Each row is a point on a landscape with many valleys, with its height.
A ball rolls from a point to the lowest of its 2 nearest points, and stops where none of them is lower. Distance is the straight distance between rows; heights are no part of it.
<775>: [ -4  -2   0  -2  -8 -32 -10  17   8  14   5  -7   0   6   8   9   4  15
   6  15   1   4]  height 744
<320>: [  7  -8  -6   8   8   2  16  15  -1  16 -13   0   1  -3   9 -12   7   7
   3  -4  11  18]  height 679
<661>: [ 19   5  -9  -7  11  15   4  -4  -2 -19  -5  12  15  11 -22  -6   2  -5
  -5 -15  11  -4]  height 683
<836>: [ 17 -17  10  -9   9  20  -7  -2   6  -3  -3  -4  -1   7  -6  -1  15  11
  -5  -6  -7  -2]  height 374
<498>: [ 25  -4  10 -18  12  13  -4 -12  -1 -16   2  -8   4   5 -12   0   1   8
  -3  -7  -2  -3]  height 406
<222>: [-2 -8 -7 -5  3 -3  3  4 -2 -4 -2 -1  2 -5  7  0  0 19 10 -3  1 13]  height 192
<151>: [ 25 -19  11  -1   3   8  14   2  16   7   0  -7  13  15  -3 -16  17  21
 -11  -3   5   5]  height 591
<214>: [ -9   2  -8   3   1  21   7  -5  -7  -2 -10  11   2 -16   0  -4   3  -4
   2 -23  -4   9]  height 658
<754>: [-26   2  13  11  -5   6  -1  20  14   5  -7   1  -9 -11  17   4  -5   0
  15  10 -13 -12]  height 643
<475>: [-21  15 -12   5  -2  -9  11  -6 -11   8   0  -5   2 -12   1   7  -5 -12
   0  -1   3   6]  height 593
<955>: [  3   6 -13  -1  11 -13   3 -12  -6   3  -1  -1   3  19 -15   3   2  -8
 -13  -9  18  -2]  height 322
<483>: [-11   2   7   4 -11  30   8  17  -9  -7  -5   4 -16 -20   5  -2   6 -10
  19  -3 -21  -5]  height 205
<809>: [ 19  -8  12 -15  -1   0 -21 -14  18  -9   7   1  12  16 -19   7  -3  13
 -13   4  -2 -12]  height 474
<952>: [ -3  16 -10  -4   2  -4   3 -13  -5 -15   6   8   0  -2  -8   2  -5 -12
   0 -13   6   3]  height 592
<463>: [  4 -20   8  -5   5  25  -7   0  -6 -18  -2   0 -10  -2  -4   0   5   1
  -4  -3  -7 -14]  height 330
<956>: [ 10  23 -18   5   6  -8  20 -14 -17  -5   0  14  17 -24  -9   8 -21 -18
  -4  -5  23  14]  height 662
<112>: [-15  17  -6   0  -7  29  15  -6  -7  -4  -2  17  -7 -20  -6   2  -2 -15
  11 -24  -7   0]  height 638
<692>: [ 21 -16   1  -3  -9 -18 -10   2  14   4  12  -1   6  14   0 -11  11  18
  -5   4   2   8]  height 388
<56>: [ -5  10  -9   7   4  -4  19   9 -12  13  -5   4  -6 -23  16   4  -3   3
  12   4   9  24]  height 197
<454>: [-16  -3  19  -1   3  14   5  23  11  15  -8  -2 -16 -12   6   4   7   4
  14 -10  -9   3]  height 712
<541>: [  5 -11  13  -5  -1   4 -20   0  11   1  -1   3   1   5 -14  -2  10   2
  -2   5  -8  -7]  height 429
<551>: [  1  21 -19   3  -7 -15  20   2 -22   7   5   3  -4 -17   9   9  -4  -3
  11  11  12  17]  height 291
<562>: [-31  28  -4  -1 -12  19  22 -11  -2  -3  10  11  -5  -8  -2   8  -3 -16
  13  -4  -9  -9]  height 657
<725>: [  5 -26  15   4   2   3 -25  19  17  16   3  -6 -11  16   9  -3   1  12
 -13  15  -8   2]  height 602
<273>: [ -9   0  17   3  -7  20   5   6   8  -4 -16  -2  -6 -12   0  -2  -9  -2
  12 -12 -10 -13]  height 731
<532>: [-17  -1  19   8 -16  28   1  16   2  -2   0  -7 -20 -19  12  -4  -4 -11
  15   1 -27 -19]  height 145
<939>: [ 20 -16  -1  -2  -3  -1  -8  -7  13  -2   3   1  -3  31 -11 -10   1   6
 -12   2   6  -9]  height 279
<121>: [ 12 -18   2   2   5   0  13   4   2   6 -11  -7  11   8   5 -14   6  15
  -8   2  13   8]  height 632
<280>: [ 30 -10  -1  -1  -5 -26 -10 -11   4  -5  20  -4  16  21   1  -8   5  13
 -17   6   9   0]  height 455
<504>: [ 28 -24  26  -1  -2   5  -8   6  23   7   6  -5   3  12   2 -12  13  19
 -11   7  -1   0]  height 548
<111>: [ 13  10 -10   1   4 -15  11 -14 -13 -10   4   2  18 -16  -8   1  -8  -4
  -7 -12  18  20]  height 659
<771>: [ -9  23 -10   2   4  13  18 -16  -9 -12   2  19  -5 -15  -9   7  -8 -20
   2 -12   7   2]  height 619
<689>: [ -1  12 -22   5  -2 -29   4  -9 -19   4   6  -7  17   2  -4   9  -3 -10
 -12 -11  11   5]  height 311
<476>: [-15   1  -8   4  -4 -32   0   6  -5   8  -2  -7   5   1   7  10   1   4
   1  10   5  -1]  height 702
<527>: [-15  -2   0  -3  -4  -4  -1   1  -9  -3  -6  -8   1  10 -14  -3  -5  -9
  -2  14   0  -8]  height 729
<687>: [ -9   0   2   1  -7 -12 -15   9   3   4   4 -10 -12   4  19   4 -14   6
  11  19 -12  -6]  height 682
<219>: [ -1  -9  -1  -1  -1  -3  -1  -8   4  -1   1   3  -5  17 -14  -8   2  -3
  -8 -10   9   0]  height 385
<806>: [-10  -8   9  -2 -13  12  -6   4   9  -9  -6  -1 -12   1  -3  -1 -16   4
  10   1 -12 -19]  height 730
<885>: [ 11 -16  12   9   8  -9 -10  15  19  16  -4  -3  -4  15  12  -7  11  13
  -6  10   5   2]  height 651
<917>: [ -6   9 -17   3   3  16  22  -1 -18   9  -9  11  -6 -26  10   2 -11  -5
   6  -3   4  20]  height 275
<789>: [ 15   0   2 -19  10  -5  -9 -16   4 -20  11  -4  14  12 -14  11  -4   9
 -10  -4   4  -7]  height 437
<969>: [ -5 -15   5   1  -1   5  -8  25   7   6   0  -2 -17   5  15  -6   7  10
   6   7  -8  11]  height 391
<287>: [-23  36  -5   2 -13   0  21 -21  -9  -4  19   6  -1 -14   2   5 -13 -20
   8  -4  -1  -1]  height 675
<86>: [ 15 -21  15  -1  -7 -11 -27   4  15  11   7  -1  -9  21   0   3  -3  11
 -10  23   2  -7]  height 555
<615>: [  3   0  -6  -4  10 -11 -13 -10  -5   1   0  -6   6   3   0   2   8   1
  -6   2  -1   5]  height 624
<694>: [ -9   2   7   3  -4  16   5  -8   4  -8 -12   1   0  -1 -12  -6 -12 -12
  -1 -17  -1 -14]  height 707
<974>: [ -1 -13   5   5   5  13  -4   1 -10  -8  -8  -1  -4 -10   3 -10   7  -3
  -5  -1  -2   3]  height 270
<382>: [ -9 -15  18  -6 -10  16 -19  16  11  11  -6  -9 -18  11  -6   4 -10  -2
  -2  14 -19 -14]  height 670
<802>: [-10  -8   3  -2   7 -12 -16  -4   4   1  -3  -8  -3   2   9   7  -1   9
   0  14  -6  -9]  height 655
<354>: [  1  25 -32   3  -4  -7  16  -6 -18   8   5  18   1 -20   3   9  -8  -8
  10  -7  10  20]  height 358
<3>: [-14 -11  14   5   0  25 -14  26  10   4 -10   0 -13  -6  12   4   6  -1
   9  -2 -26 -18]  height 708
<922>: [ 17   6 -20  10   3 -24  10  -4 -19   7  -5  -8  19   0   3  -1  -4  -3
 -11  -2  18   9]  height 400
<1046>: [22 -3 -9 -6 11 -4 -2 -7 -3 -5 -2  0 19 10 -2 -3 15 11 -3 -1  1  6]  height 595
<333>: [ 21  -3 -14   5   1 -30   7 -11 -10  -2  10  -9  29   9  -4   0   8   6
 -20  -6  19   5]  height 476
<824>: [-24  22  -1   5  -7   6  11  17   6  10   0   2  -8  -9  20   4  -2  -3
  26  13 -16  -2]  height 612
<309>: [ 20   0   0  11  11 -25  -3  -3   0  12  -5  -8   7   3  12  -9   9   2
  -8   7  13   2]  height 787
<782>: [  3  -8 -19   4   1 -29  -8  -2 -11   3   6  -8  11   7  12   6   7   8
 -10   3   7   3]  height 660
<717>: [-23 -11  11   2  -3   7 -13  12  14   3  -6   7  -6  -8   3   2   6   3
   1   4 -15  -8]  height 678
<397>: [ 19 -15   6  -3  -6 -23 -20 -12   8  -2  10  -8   3  17  -1   1  -7  12
 -15  16   7  -9]  height 503
<237>: [-15   7   1   0  -9  -4   3  -3   2  -6   0  -6 -14   0  10   2 -17   2
  17   8  -6 -11]  height 705
<533>: [ 34 -16  21  -4   2   5 -15 -14  24  -1   4  -3  13  14 -10  -5   6  16
 -15   7  -2  -9]  height 509
<235>: [  2   7  -7 -10   7 -16  -1 -13  -8 -19   5  -4  21  -2 -10  14  -5   5
  -6  -2  10   0]  height 387
<543>: [-22  10   2   6  -5   8  13   5 -10   7  -4   1  -6 -16   7  -4   2 -15
   6   5  -8   6]  height 554
<108>: [-12   9 -16   2   2  -1   6  -5  -6  -8   0   8 -10  -5  12   9  -5   3
  13   5   0  -5]  height 727
<797>: [-11   6   0 -19  -6  11  -7  -8  -4  -9   9  -8 -13  11 -14   3 -11 -12
   3   2 -15 -10]  height 466
<272>: [ -7  19 -17   8   3 -11  15 -12 -25  -7   0   0  11 -14  -3   6 -15 -18
  -7   2  14   5]  height 631
<239>: [  0  -9  11   2  -2  19  -5  13  -5  -8  -6  10 -19 -11   4  -9  14  -6
  10  -1 -11   0]  height 273
<438>: [-11   3   7  -2  -7  -4 -15  -4   7 -10   3  13  -1  -3 -15   2   9  -4
   6   6  -6  -8]  height 491
<608>: [ -7   6 -17  -5   3  12  20  -2 -23  -1  -3   5  -4  -7  -8   0  -9  -7
   0  -6   9  15]  height 335
<1036>: [  4   3   0 -15   5  13  -4  -6  -3 -10  -3  -8  -1   3 -12   6   0  -2
   7  -4  -6  -3]  height 435
<683>: [  2   9  -3  14   7 -20   4  -4   3  16  -9  -1   3  -4   7  -2   1  -4
  -2  -6  14   6]  height 754
<288>: [-27  14   4   2 -11  12   8  -5   7  -2  -5   3  -2  -2 -10   0  -7 -16
   8  -4  -9 -15]  height 681
<1004>: [-13 -15  25   2  -8  23 -15  42  20  11  -4  -1 -18   0   6   9  -4   6
  10   6 -25 -12]  height 732
<601>: [ 17   7 -28   4   7  -5  13  -9 -16   4   0  14   4 -10   8   0  -5  -2
   3 -11  17  24]  height 414
<203>: [ -2  -1   6   8   9  -4  -4  -1  14   9 -16   2   4  -3   6  -6   4   1
   3  -8   2   4]  height 716
<936>: [ -7  -1   4   5   7  14   5   7   3  13 -15   1  -4 -17  10  -4   4  -2
   8 -14  -4  11]  height 684
<502>: [  8  -3   9   5  -2 -16 -12  10  11   9  -3   4 -11   6   3  -7  13  -1
   4  11   3   4]  height 703
<1007>: [  1 -21   0  -3  -3  -3  -8  10   9  -1   4   0  -1   9   3  -8   7  21
   0  -1  -1  11]  height 296
<209>: [ 27 -12  -7  -7  14   6   1 -11   6  -8   6   3  26  19  -6  -7  21  14
 -19   1   4  -3]  height 569
<249>: [-13   7   1   7   1  -7  -1  12  -3  12  -4  -7  -9  -9  16  -3   7 -10
   6   7  -4  12]  height 511
<1028>: [-24  28  -1   3 -12  -9  12 -13   1   0  15   1  -6 -15  12   9  -6  -9
  16   9  -8  -5]  height 694
<798>: [ 21  -4 -13  -1  14 -10   5 -15   0 -13  13  -1  34  17 -11  -4  10   8
 -26  -5  16  -3]  height 532
<29>: [-27  28  -5  10  -5   5  21   3  -7  20   3  -2  -9 -10  18   4  -4 -17
  11  10  -9   1]  height 584
<947>: [  0 -26  19   2   1  17 -14  20  10  13  -8 -16 -10  11   1  -7   0   3
 -10   1 -13  -6]  height 640
<581>: [-11  -7  13  -7  -4   3  -6  14   2   9  -8 -13 -10   7  -8  -3  -1  -4
   2  16  -8  -6]  height 698
<94>: [-30  13  16   9 -17  21  12   8   0   3  12  -5 -15  -9  19  -4  -7 -10
  14  10 -25 -13]  height 206
<644>: [  8 -12   8 -10  -5  22 -19  -4   3 -20   1   5  -8  12 -18   3  -5  -1
  -1  -4  -8 -24]  height 372
<512>: [ -7   3   7   8  -1   7   1  27  -1   9   0  -1 -25  -4  21 -10   2  -6
  13   4 -12  10]  height 457
<334>: [ 10   0  -4   3   8   1   7 -14  -6  -9  -4   2   9  -5  -2  -7  -6   0
  -5 -12  12   8]  height 626
<80>: [ 11 -18  22  -6  -4  14 -21  -2  20   3  -5   3  -7  16 -15   4  -3   6
  -8  11  -8 -20]  height 428
<327>: [  9  14 -17  -4   5 -32  -1 -11 -12  -3  10  -4  17  16 -17  15  -1  -6
 -11  -9  20  -7]  height 181
<224>: [ 26   5  -8  -5  20   0  12 -14  -6 -17  -3   5  22   2 -10  -3  -3  -1
 -13 -10  22   0]  height 656
<90>: [ -4   4  -4  -3  -8 -18 -10 -11   0 -16  13  13   2   5 -12   2   5  -4
   0  -3   5  -2]  height 546
<995>: [ 12  20 -17 -11  11 -14  -3 -12 -10 -14  13  -1  20   9 -14   7  -5 -15
 -14 -19  15   9]  height 303
<403>: [ -2   0  -6  -4   4 -10  11  -3  -8   7   1   4  -1 -15   4   5   6   7
   2  -6  12  24]  height 54

Where does a ball stop that starts at each point below?
<3> -> <403>
<237> -> <327>
<775> -> <327>
<475> -> <403>
<1028> -> <403>
<86> -> <403>
